Each row is a point on a tangle of strands that fork and nearly touch. The rows are in no order.
(in the rows, 128 means zero)
Points whose rows are less than 94.8 apart are linked; no others are.
q461: [104 171 155 132 132 159 160 100 110 133 149 131 115 175 117 159 139 118
 113 102]
q391: [143  95 127 146 114 137 160 128  70 123 150 133 131 170 140 184 103 108
  78  94]
q145: [121 125 147 102 166 101 135 121 155  76 164  83 126 125 152 118 119 131
 148 133]
q226: [117 136  79 142  99 167 134  39 133 187 144 185  90 124  52 102  86 136
 158 129]
q822: [131  77 112  95 157  75  94 194 162  91 175 127 125 109 132 132  89 101
 129 131]
q684: [ 65 119  98  84 117 156 102 141 148 162  99 156 135 191 106 119 160 157
 131 147]
q396: [140 109 168 144 151  76 147 122 100 111 166  61 128 119 181 119 111  96
 136  99]
q780: [100 153  66 117 103 146 173 113 122 155 117 123 110 183  68 189 123 133
 133  83]
q992: [146 150 143 142 148  71  93 118 180  88 111  88 123  46 109 108 129 119
 156 147]
q473: [118 148 158 142 179  48 104 148 176 119 126  72 123 117 146  95 108 107
 126  89]
q626: [141 101 164 177 109 168 133 140 121 112 100 115 127 156 116 138 123 161
 130  68]
q382: [142 131 175 146 145  55  92 121 161 109 108  84 144  75 114 140 156 117
 134 137]
q114: [106 142 129  78 121 112  85 140 157 116 137 135 135 120 150 129 177 118
 131 203]
q576: [ 65 116  82 109 101 164 116 114 130 170 103 172 140 175  56 110 141 148
 145 119]
q953: [117 106 101 128 136 109 146  78 143  72 108  76 135 134 123 142 169 165
 142 153]
q347: [145 102 170 146 123  87 130 173  81 140 144 112 153 126 170 152 123  84
  99 140]
q184: [111 138 132 124 198  42 122 135 177 136 128 118 136 128 166 101 109 128
 115  74]
q823: [127 128 162 105 122 175 129 143 139 109 152 123 106 110 152  94 153 126
 183 182]
q875: [ 92 168 158 175 110 171 132 125  97 165 155 148 103 206 108 162 138  96
 132  83]
q248: [118  82  63  53 118 144 104 158 192 109 113 131 117 108 120 130 136 176
 171 145]
q208: [113 130 117  87 146  79  69 167 167  91 166 112 117  72 128 114  89  83
 145 150]
q437: [140 150 188 166 154 120 133 167 120 148 144  89 150 139 180 115 159 133
 121  55]
q676: [140  91 143 200  76 156  95 156  92 172  76 181 126 134 113  97 141 128
 117 132]
q552: [103 150 135 122 152  60 118 104 124  79 167  83 132 116 174 107 146  86
 130 173]
q924: [124 116 128  96 117 132 105 116 144  74 164 131 111  85 158 104 154 116
 172 206]
q621: [148 161 165 131 146 122 103 221 140 134 139 119 143 114 148  92 140 112
 155 132]
q201: [136 126 161 120 139  98 172 115  73 105 179  89 130 127 178 126 110  78
 113 137]
q537: [112  76 145 131 124 123 131  92 133  90 129  90 118 137 139 147 168 140
 146 165]
q191: [109 183  97 108 177  58 143  95 140 104 105  76 148 122 135 113  90 119
  96 106]
q858: [145 118  58  61 118 126 101 130 190 113 108 139 132  64 119 134 130 173
 144 153]
q687: [137 160 142 100 127 136 111 192 134 117 132 161 148 115 147 109 107 115
 123 142]
q374: [120 114  97  96 160 112 189 106 124 112 148 107 128 161 136 155 119 146
 110  89]
q738: [143 110 159 177 104 173 160 156  49 125 154 126 118 154 144 139 125  84
 120 106]
q673: [168 112 154 154 117 175 158 171  80 100 147 131 118 133 137 115  94 112
 131 111]
q596: [152 120 157 190 100 169 115  71 122 220 115 148 105 110 121  80 136 131
 126 158]
q566: [ 84  38  85 103  93 135 138 127 114 145  94 121 131 173 110 149 137 144
 140 159]
q583: [142 123 151 135 152 139 119 187 176  91 112 136 142 150 120 116 115 179
 148 100]
q755: [160 117 152 137 112 152  94 138 155 173  97 167 117  87 133 101 133 148
 140 169]
q523: [120 122 151  98 123  93 120 125 105 105 166 111 130 104 169 128 149  82
 124 197]
q508: [125 179 162 127 141 121 154 113 110 134 144 110 151 144 142 144 141 114
  90 103]
q17: [144  67 164 142 153  80 132 165 122  98 175  99 132 146 170 142 122 110
 133 108]
q200: [152  90 170 188 114 167 107 147 160 129  93 129 115 131 114 107 145 171
 162 100]
q668: [105  71 109  95 129 146  99 174 176 103 129 134 120 155 122 134 134 165
 159 150]
q345: [110 125  30 120  78 156 165  63 112 184 112 156 103 114  54 149 110 127
 152 136]
q452: [ 81 129  55 130  92 130 165 137 107 179 119 157 128 209  73 179 123 117
 114  94]
q21: [117 145 118  73 135  85  69 146 166  97 150 128 137  71 139 120 134  96
 137 189]
q779: [166 127 160 141 109 123 145 134 101 121 101 125 150  98 121 148 116 115
 105 121]
q441: [135 101 156 199  88 164 100 111 106 216  99 185 120 130  96  68 133 125
 138 127]
q844: [100 107  86 113 101 171 119  81 134 182  94 175 125 128  75  99 124 155
 135 148]
q908: [142 133 187 150 127  85 111 141 121 124 125  66 143  89 150 132 169 102
 141 137]
q312: [132 108  61  97 114 141 151  81 135 114  92 122 124  94 118 146 144 159
 134 173]
q961: [164 151 164 168 142 111 134 194  75 159 129 117 150 146 177 121 155 104
 106  76]
q148: [159 142  78  77 133 129  82  98 182 129 118 160 128  52 142 111 124 160
 137 177]
q682: [122 188 160 120 102 202 144 139  92 151 150 159 108 142 111 128 132  87
 132 151]
q977: [ 96 119 144 147 145 159 142 143 115 155 152 171 114 224 149 126 155 137
 108 102]
q536: [144 162 171 125 137 110 110 161 132 124 128  89 141  79 148 101 153 101
 162 159]
q833: [111 159  87 116 122 154 185  74 116 112 122  93 117 158  83 180 140 137
 130  98]
q92: [113 159 157 153  83 186 128 114  73 181 131 166 111 139  97 140 140  74
 134 148]
q372: [130 135 126 118 138 140 183  83 112  91 139  80 130 138 113 169 120 148
 110  89]
q136: [149 115 115 139 117 193 126 116 149 147  93 178 118 108  87 112  95 173
 133 116]
q426: [105 151  98  84 153  82 128 101 143  71 158  94 139 117 151 113 121 119
 128 163]
q976: [121 134 118  94 176 118 133 162 175 113 115 118 144 152 130 131 123 179
 125  92]
q691: [129 132 120 109 152 116 116 179 136 126 145 164 149 160 158 129 113 141
  99 124]
q558: [114 105  68  60 146 118 176 128 124 101 164 114 136 138 146 143  97 138
 118 134]
q186: [141 212 120 116 133 148 121  76 147 118 111 157 135  62 125  97 143 138
 120 165]
q963: [ 98  96  93 142 118 123 150 127  87 169 118 138 131 213 107 185 144 120
  79  95]
q787: [122  85 169 117 119  91 114 159 111 126 152 110 133 132 161 157 146  95
 122 188]
q723: [119  50  87 118  92 139 101  70 125 178 119 163 107 113 120 107 127 139
 129 197]
q904: [140 132 127 141 172  93 112 210 150 113 159 175 129 155 178 102 123 139
 110 100]
q972: [146 110 121 116 137 161 115 155 174 112  95 151 133 109 103 125 109 181
 149 126]
q987: [122 139  83 152  85 156 138  53 119 182 104 169 100 130  42 161  95 126
 152  99]
q334: [ 90  34  99 121  95 125 101 103 140 164  94 153 126 147 102 108 140 152
 149 168]
q349: [102 108  45  89  80 177 171  84 110 132 118 146 100 124  88 145 109 128
 144 146]
q511: [154 117 152 147 127  99 148 149  74 131 153 130 155 146 161 157 108  94
  69  94]
q557: [156 164 174 159 114 145 134 158  49 172 126 105 150 124 152 142 161  91
 118 103]
q740: [143 144 117 162 152 150 163 132 115 122 145 148 125 185 124 164 110 142
  98  30]
q525: [165 146 152 139 146 145 160 169 110  94 151 124 140 125 140 107  79 121
 125  84]
q160: [169 118 168 151 128 129 103 130 161 143 111 126 113  65 138 120 160 141
 159 170]
q627: [ 83 134 127  73 122 144  85 154 152 146 125 157 140 164 142 122 161 137
 119 173]
q229: [125 170  92 133 142  84 112  75 131  72 114 116 145  53 141 100 118 102
 127 185]
q859: [130 158 107 157  98 153 149  42 112 153  99 133 104 125  62 184 131 123
 125 112]
q49: [144 154 177 147 157  76 108 159 167 113  99  85 156 111 127 123 108 140
 116  78]
q642: [153 148 153 123 142 107 123 149 138 115  86 121 159  97 110 130 106 141
 112 119]
q803: [106 103 122 150 107 139 151  94  72 146 151 133 117 205 114 196 124 102
  98  80]
q183: [152 139 119 102 130 100  73 136 180 121 132 145 126  42 130 108 123 120
 142 176]
q623: [101 177 132 164  94 167 116 131 108 155 121 183 108 178  70 156 110 105
 148  93]
q811: [150 184 144 139 158 103 135 193 108 133 135 156 156 134 153 103 100 109
  77  92]
q301: [119 120  66 129 113 164 113  37 145 199 138 159 101 125  88  75 112 165
 128 153]
q31: [113 212 109 102 139 110 111  94 134  85 125 133 150  79 141  89 138 111
 120 184]
q28: [108  80  91  83 104 187 156 116 115 102 131 145 109 146 113 138 103 141
 152 154]
q645: [135 125  91 127 107 152 163  53 117 133  84 125 117 112  90 163 135 144
 122 144]
q535: [151 115 181 177 132 142 119 178 127 114 121  98 134 157 159 126 149 155
 132  63]
q491: [134  98 104  76 125 146 152 131 123  77 143 123 123 115 130 132  92 142
 138 145]
q448: [106  81 140 111 144 107 101 161 164 114 145 118 125 162 138 151 157 144
 139 161]
q918: [157 172 148 156 145 162 175 140  95 113 169 131 125 154 130 144  96 116
 117  48]
q99: [126 145  59  39 143 100 119 151 177 100 120 113 149  90 119 120  98 156
 141 134]
q362: [144  65 120 134 159  74 114 199 145  87 163 138 124 147 152 143 109 128
 120 118]
q753: [112 155 136 110 191  79 132 127 176 121 129 102 154 153 148 126 136 167
 117  75]
q389: [153 167 140 123 110 170 118  99 144 169 107 174 117  76 120 105 133 139
 111 168]
q581: [112 173  80  66 168  67 134 130 172 103 114  89 148 111 125 110  93 139
 117 113]
q458: [150 107 170 168  92 136 112 166  95 150  91 145 141 125 135 135 141 109
 111 138]
q689: [115  65 132 129 108 147 112  91 143 130 100 127 111 131 113 127 149 158
 153 171]
q763: [124 110  88 101 116 130 123  72 128  91 136 137 121  83 148 130 139 137
 143 204]
q888: [126 180 173 162  91 168 137 114  74 179 117 122 128 140 120 148 176  85
 130 119]
q251: [120 175 166 112 118 194 143 134 111 142 143 132 111 118 127  95 152 119
 165 158]
q39: [162  98 164 197  98 149 112  66 125 193  96 119 110  95 126 114 156 154
 115 135]
q789: [113 137 135 129 158  95 152  74 145  56 146  62 135 146 150 126 156 156
 140 127]
q751: [116 174 122 108 161  82 160  88 111 111 137 100 150 131 140 138 113 109
  79 111]
q886: [120 172 111 139 145  61  99 107 162  82  95  81 127  60 126  92  97  88
 132 157]
q150: [145 113 165 177 134 151 163 153  66 138 169 109 118 163 177 129 135 113
 117  64]
q549: [130  96 152 174 149 136 154 147 103 136 168 155 116 187 181 130 145 134
 104  73]
q927: [181  93 176 179 111 142 114 110 124 173 108 112 112  75 145 123 152 134
 148 146]
q19: [154 134 128 156 136 144 148 141 113 114 104 130 145 158 113 159 107 152
  87  67]
q273: [117 133 115 158 101 186 124 130 118 145  91 188 121 152  67 130 100 143
 133 104]
q408: [160 156 140 157 161  81 110 229 118 132 140 154 130 140 171  87 123 105
 106 100]

A fork is a point with three links. Follow the links from the first point to the second and name the forks in between, in order.
q668; q312: q858 > q21 > q987
q740; q780: q626 > q987
q676; q627: q858 > q21
q626; q803: q987
q888; q99: q987 > q21 > q858
q738; q92: q626
q627; q738: q987 > q626

Follow the links from the first point to the second, and from the first to the third. Name the last point that the two ways share.
q684; q136; q448: q858
q822; q623; q251: q21
q972; q558; q763: q987
q626; q963; q576: q987
q596; q668; q21: q858
q362; q581; q844: q21

A fork is a point with three links, a tip a point with one. Leave the first point through the second and follow the links. Name the first fork or tip that comes.
q976; q583: q858
q28; q491: q334
q535; q437: q987
q763; q924: q626
q992; q382: q811
